Points on a hilly landscape, in no order, each with its height.
A ball rolls from a point to whichever of its 6 nearest points has the largest drop for the distance, and stops where none of them is lower. Distance is the straight distance between rows; heights are no part of it.
bigap (h 322): [139 160 121 199 118  82  90  90 111 151 201 144 104 184 124  91  73 156
 164 166 109 139  89  82]
dasam (h 360): [129 172 119 150 127  95 102 117 115 126 136 128 148 180 153  72 136 152
 164 129  90 140 106 136]
vug (h 426): [143 147 164 159 124  97 156  93 117 129 154 108 129 148  74 164  87 184
 127 170 106 103 132 134]
Zemo (h 699): [ 98 118 154 179  99 108 166  60  91 184 138  98 131 119 103 167 121 149
 164 158 119  86 157 118]
gis (h 712): [ 69 137 139 126 102 146 100 141 179 102 101 136 163  83 151 125 126  86
  63 112 198 214 154 126]
rire (h 709): [ 98 138 109 123 153 175  68 149 106  87 122 120 155 114 164 114 187 112
 121  63 207 161 120 112]
Sinuf (h 363): [160  89 141  98 113 172 160 152 133 167 152  96 118  90 115 187 186 100
  87  62 153 111 157 126]
tabi (h 496): [148 136 117 139 145 100 114 158 153  97 123  99 124 126 137  82  86 157
 115 186  93 124 116 164]
kel (h 485): [134 129 162 140 117 109 160  86  99 165 142 112 153 140  92 166 132 178
 134 144 105  92 135 140]
Pusu (h 374): [159 204 128 129 128  82 114 124 113 118 167 161 120 183 121 117  67 170
 158 147  85 135  99 119]
palu (h 601): [131  69 150  94 117 130 169 108 120 155 130 124  94  80  80 171 116  94
  72 132 131  99 144 146]
Puref (h 410): [137 167 122 161 139 100 118 131 124 107 121 118 136 158 142  78 112 157
 146 147  87 128 106 145]
Bom (h 632): [130  75 147 128 109 159 172  98  91 158 128 126  92  93 111 175 165 106
 131 115 145  89 154 110]
gesip (h 364): [160 215 123  99 137  86 121 150 113 109 161 175 142 185 121 148  63 156
 173 140  82 135 126 129]
Bif (h 603): [ 89 122 130  87 131 143  89 154 171 109 128 121 179  86 148 142 166  97
  85  70 197 177 148 135]
Buvis (h 414): [147 100 126  90 138 165 134 150 154 144 133 116 134  96 128 158 178 102
  99  66 170 126 135 136]
fugif (h 117): [134 173 140 171 124  88 127  93 121 135 160 122 124 166 115 115  97 179
 134 159 105 112 116 121]
Mefav (h 654): [ 80 102 109 157 143 172  99 118 111 106  95 129 112 135 151  87 151  98
 121 125 179 140 119  85]
Leta (h 409): [116 126 129 200 125 100 138 102 122 124 132  98 121 140 134  95 110 152
 127 182 110 107 127 120]
lege (h 150): [104  75 114 160 128 137 134  99 134 127 100 109  97 114 137  94 109 111
 108 180 128 115 124 115]
ragot (h 309): [112 147 140 179 118 101 131  65 110 148 142 110 134 149 124 117 136 163
 150 146 118 108 124 119]
Dud (h 395): [158  79 145  76 112 158 143 164 159 181 150 101 124  90 104 193 154  90
  71  70 146 104 158 148]
sutu (h 227): [159 166  95 107 156 103 103 178 142  97 108 162 169 152 153 122 105 124
 185 132  73 123 140 196]
melot (h 577): [124  96 144 142 137 124 159  91 115 144 113 108 125 114 106 138 128 150
 114 153 112  86 131 145]
mige (h 643): [121  79 160 153 101 137 169  75  76 176 118 120 118  97 108 180 154 127
 157 133 122  82 154 114]
rabig (h 412): [177  82 162 127 111 197 162 118  97 192 147 108 119 105 128 200 208 118
 114  74 129 118 144  95]
loba (h 581): [100  93 126 156 131 134 148  92 118 136 107 111 116 113 132 113 138 119
 120 155 133  99 124 119]
gagog (h 158): [108  64 159 143 112 120 174  81  95 151 105 111  97  76  93 162 112 109
 136 165 131  81 163 118]
bedav (h 422): [158  91 125  79 149 141 125 157 177 159 132 119 132  95 108 179 139 102
  89  75 145 101 128 159]
Vigus (h 497): [122  79 151  92  90 153 173 121 120 147 148 120  95  86 102 181 171  75
  94  97 156 122 182 110]
Tusi (h 257): [143 164 142 185 121  88 114  93 116 136 178 136  99 177 103 126  49 182
 141 179 113 126 101 100]
dok (h 566): [119 113 113  91 143 138 103 146 193 110 120 136 139  90 144 134 123  90
  95  90 174 163 107 155]
vume (h 560): [134 113 103 126 152 123 103 152 163  93 101 119 130 119 156  75 105 125
 127 156 115 139  99 159]
bifip (h 609): [102  99 104 180 132 137 107 126 127 102 105 110 125 138 150  59 134 121
 130 170 129 124 102 106]
pog (h 370): [127 178 107 135 130  99 102 134 117 104 137 135 153 189 168  62 134 138
 184 110  81 153 103 141]
pigi (h 317): [162 191 144  94 123  89 126 107 120 123 174 163 132 185  82 171  64 191
 148 143 102 116  94 102]
Nilib (h 148): [145 141  91 107 161 141  88 170 150  86  93 154 161 139 172  93 121 115
 193  98 105 137 106 180]
labaz (h 320): [144 197  98 130 150 106 108 170 129 101 142 159 157 182 167  72  89 125
 191 130  75 156 134 171]
giv (h 694): [ 51 123 129 124 122 149 101 135 135 106 105 134 125  99 139 105 149  85
  87 111 206 190 180  77]
gopeb (h 550): [119  84 134  96 125 140 157 113 154 133 126 127  99  78 110 149 126  82
  70 123 157 132 133 140]
daz (h 743): [116 102  96 114 127 141  90 145 177 111 105 125 117 101 158  96  94 101
  87 162 149 176  92 137]
naba (h 543): [ 87  96 136 108 120 163 141 116 118 115 125 126 105  92 124 143 176  85
 106  98 193 147 172  86]
vozo (h 377): [152 130 125 108 157 109 121 151 149 125 100 118 146 114 120 125 113 149
 119 148 103  98 112 173]
Dag (h 262): [177 106 143  91 152 136 129 178 145 171 104 121 160 121  72 185 124 148
 111 110  93  68 130 173]
Vod (h 274): [148 171  92 134 159 108 110 186 142  83 120 144 150 153 167  76  89 127
 182 150  82 144 133 181]
Voz (h 510): [130 111 109 120 152 141 113 132 143 104  91 123 130 116 148  93 132 116
 120 121 134 122  86 147]
rusa (h 600): [121  92 143 148 117 147 159  76  93 165 114 117 124 119 127 143 166 131
 143 129 133  88 128 116]
mir (h 331): [166 195  87 145 155 113 115 208 134  86 148 162 136 172 175  67  51 123
 183 174  81 170 147 172]
guno (h 278): [154 105 136 119 125 180 145 109  99 166 114 133 138 122 135 164 196 138
 126  81 134 111 111 119]
tato (h 273): [165 110 152 111 118 142 145 109  91 208 133 118 158 133 104 180 181 166
 131 108  87  98 115 128]
rudub (h 544): [115  78 166 120  86 168 171 114  98 141 137 126  77  82 122 191 197  89
 142  99 161 115 192  73]
Bis (h 633): [ 87 108 116 179 128 150 122  95 112 125  97 114 133 145 155  80 149 118
 145 144 138 114 107  93]
lefe (h 688): [ 37 111 143 138 114 146 107 137 133 119 102 141  89 105 124 105 134  75
 108 130 189 191 191  62]
pirul (h 383): [134 143 103 234 116 104 108 140 128 110 177 140 121 177 147  39 126 141
 155 181 112 157  96 105]
Pafe (h 285): [164 183 122 120 150  87 124 180 146  92 120 138 144 157 131 127  84 156
 150 162  86 124 138 168]
logu (h 369): [152 159 146 114 124  95 142 115 112 171 145 123 162 147  99 167 149 188
 140 121  93 105 118 140]
nufi (h 361): [163 155  93 150 139 101  99 204 145  85 145 129 129 146 171  49  74 143
 154 189  89 156 123 169]
Mano (h 362): [157 221 108 112 145  91 115 159 113 112 155 180 134 187 150 105  67 141
 177 143  75 155 124 143]
tekid (h 341): [166 205 132 111 131  89 135 155 131 107 144 163 146 176 106 158  73 172
 150 151  82 112 117 148]
Fori (h 259): [163  86 145 120 121 177 152 124 104 182 135 115 124 108 123 182 180 125
 100  80 129  99 131 129]
gatuk (h 434): [167 175 136 162 130  97 126 158 135  93 155 125 105 161 115 115  55 185
 121 188  96 122 112 138]
zonu (h 585): [ 63  81 108 175 137 165 104 136 123 114  90 141  96 129 139  79 131  80
 114 155 176 158 135  51]
vit (h 314): [145 159 139 128 133 100 132 113 125 138 125 115 153 150 114 127 138 176
 141 130  92 108 113 151]
limug (h 99): [ 72  72 130 137 117 147 145 105 130 127  99 124  74 106 131 120 118  81
 115 149 157 133 153  82]
Negu (h 568): [130  97 124 119 141 158 147 109 124 135 109 119 121 108 126 128 150 117
 112 118 147  98 114 135]
nilo (h 131): [140 168 156 144 121  89 131  69 114 148 184 129 115 166  74 168  61 197
 145 158 122 115 103  93]
mezuk (h 359): [157 183 135 143 145  91 130 149 131  98 138 126 126 154 118 114  79 175
 136 170  90 121 117 151]
Mazo (h 528): [121 120 144 189 128 103 156  97 121 130 136  93 116 128 105 125  93 161
 119 187 109 100 139 128]
Fisim (h 350): [147 147 129 115 119 103 124  97 103 172 135 120 156 153 130 141 172 178
 151 110  93 115 110 125]
lasug (h 454): [141 104 120  81 140 139 116 169 192 138 133 129 140  92 132 160 147  94
  96  64 171 131 130 155]
Nubot (h 445): [134 118 127 139 130 131 145  97 116 137 108 116 132 129 129 118 153 148
 128 127 120  93 112 145]
Buri (h 390): [157 178 106 167 139  98 113 168 127  96 159 143 124 187 160  46  82 144
 163 155  84 164 115 140]
sibi (h 384): [169 195 134  67 113  91 129 153 128 141 169 161 172 187  93 210 100 178
 157 128  74 107 130 117]
zenu (h 246): [144 151 106 110 142 131  97 147 117 121 101 145 163 151 157 103 156 135
 180  90 103 130  88 167]
tado (h 522): [ 90  65 163 139  94 140 168 102 103 145 100 129  63  77 114 164 126  81
 165 135 150  92 170  86]
Rup (h 304): [126 151 121 220 118  92 116 117 122 120 174 127 115 166 136  73 107 153
 144 172 102 134 103 109]
mevo (h 626): [ 66 111 136 104 111 154 116 117 135 106 116 126 132  95 133 126 166  83
  90  98 198 177 182  86]
Mibup (h 323): [146 124 113 111 134 157 119 122 105 150 107 130 154 134 146 128 189 143
 153  83 121 120  92 141]
nad (h 628): [111 103 101 150 145 158  84 138 130  88  95 123 136 140 157  58 131 112
 119 135 145 143  86 121]
medez (h 656): [ 95 129 122  94 144 141  78 162 174  92 126 132 161  97 157 128 148  99
  97  70 201 180 118 140]
kefez (h 421): [144  93 138  91 136 157 150 142 147 155 138 118 119  85 101 165 151  98
  76  81 155 108 135 142]
Sen (h 641): [ 86 127 106 117 153 168  84 140 132  91 118 122 143 107 153 108 159  99
 106  81 202 159 117 107]
Gatul (h 553): [112  64 164  99  76 121 173 107 121 146 129 135  61  72  94 186 135  62
 103 117 147 123 181 106]
sar (h 334): [158 170 103 132 152  87 107 191 146  85 125 132 138 146 153  96  72 144
 153 175  83 136 129 170]
bovi (h 275): [167 167 119 102 146  94 129 168 144 132 114 149 174 154 107 163 124 157
 146 130  79  98 133 176]
Filor (h 425): [137 115 117 103 150 173 119 140 135 123 122 124 137 111 146 140 176 112
 119  62 176 127 104 134]
veba (h 438): [115  88 147  97 108 171 160 121 118 139 139 113 110  85 118 172 201  85
 100  82 177 129 180  98]
miman (h 408): [154 190 124 170 128  93 120 150 124 102 151 136 115 176 139  81  83 162
 142 161  86 141 105 138]
lozo (h 381): [142 120 102 112 151 157 103 143 141 105 100 136 140 116 149 115 149 115
 136  87 146 127  90 154]
zevek (h 254): [155 181 114 108 138  95 115 157 126 123 116 148 168 156 132 133 126 155
 170 123  73 108 123 176]
nepe (h 376): [152 171 161 168 122  99 148 106 128 120 165 125 116 164  77 157  51 202
 119 185 111 116 107 119]
ruk (h 689): [ 75 108 145 109  90 144 156 109 157 123 116 131 111  81 115 147 139  68
  77 117 177 178 185 108]
nugof (h 555): [ 85  80 137 114 107 150 158 102 126 130 116 132  84  87 125 147 138  73
 101 120 170 136 164 105]
kovup (h 680): [114  85  91 159 124 130  92 151 146  98 113 113 124 126 154  44 113 115
 107 193 123 156  98 114]
Sotin (h 824): [ 85 100 132 126  91 151 144 120 163 125 100 138 102  84 130 126 108  77
  63 153 170 191 157 121]
piro (h 622): [ 81  79 183 117  79 132 157 125 108 133 114 134  40  72 115 172 148  75
 171 114 165 118 185  67]
Mag (h 595): [146 119 162 132 140 101 165 125 133 119 129  96 135 123  77 155  94 176
  95 183 101  87 128 157]
Pifav (h 302): [141 164 110 114 122 120 108 112 108 136 123 136 162 164 162 101 174 159
 173 102  87 136  93 142]
sirav (h 518): [102 113 132  90 115 157 126 134 157 119 136 121 151  90 131 139 172  84
  82  88 191 160 162 115]
nefor (h 389): [161 167 131  90 124  84 116  98 103 168 185 122 146 163 111 176 145 203
 158 115  89 121 117  89]
suz (h 653): [106  96 127 135 122 185 148  98  94 138 107 125 108 112 140 138 183 108
 127 105 169 116 135  99]
kanad (h 481): [115  71 146 138 130 112 165  96 120 137 108 100 105  91  95 144 100 124
 102 183 115 103 145 132]
runi (h 529): [110 117 110 120 143 178 110 119 107 110 111 127 129 118 147 114 167 113
 117  92 180 130 103 115]
Kud (h 681): [ 91  95 126 112 126 153 131 110 150 119 109 124 107  94 132 124 127  81
  79 125 177 162 140 107]
lapil (h 346): [121 144 115 149 130 124 113 112 108 124 110 119 150 161 159  81 158 147
 156 117 108 126  93 141]
gafe (h 460): [156 113 109  93 158 136 119 157 151 132 105 133 138 107 121 144 145 120
 114  94 130 103  99 162]
gan (h 745): [ 58 117 132 134 102 158 113 136 151 112 101 137 109 102 131 110 120  74
  76 129 188 209 163  80]
Ratul (h 382): [167 186 146  98 116  91 142 134 125 145 156 147 160 169  80 180 101 196
 145 130  89 104 121 130]
zim (h 763): [101 101 115 117 134 149 114 129 170 108 105 127 117  97 143 106 112  88
  74 132 172 167 110 121]
kavun (h 394): [147 211  99  86 137  84 106 127 104 129 170 164 148 189 157 109 109 154
 191 112  74 149 115 128]
lafal (h 54): [165  99 141 107 131 156 155 129 114 188 126 121 143 116 102 181 161 146
 111  90 107  84 119 148]
Vuted (h 542): [124  76 133 113 126 154 169 105 122 141 120 125 103  91 113 155 151  96
  96 111 154 104 138 121]
Bora (h 373): [127 205  88 110 147 108 101 152 119 114 145 163 171 182 184  71 111 118
 210 108  75 164 138 161]

Where does a ball stop that starts at each point below?
gan | lafal
lasug | lafal
Bom | lafal
rire | Nilib
nad | Nilib
giv | lafal

Call two points neighbours if one is among the 6 nearest of the other. Go from one point of each pair to the other, from neighbour to neighbour, staying as low as possible. Name the highest point that can't be avoided.
Nilib and limug | Leta
Nilib and gagog | kanad
Nilib and fugif | vit
Nilib and lafal | bovi
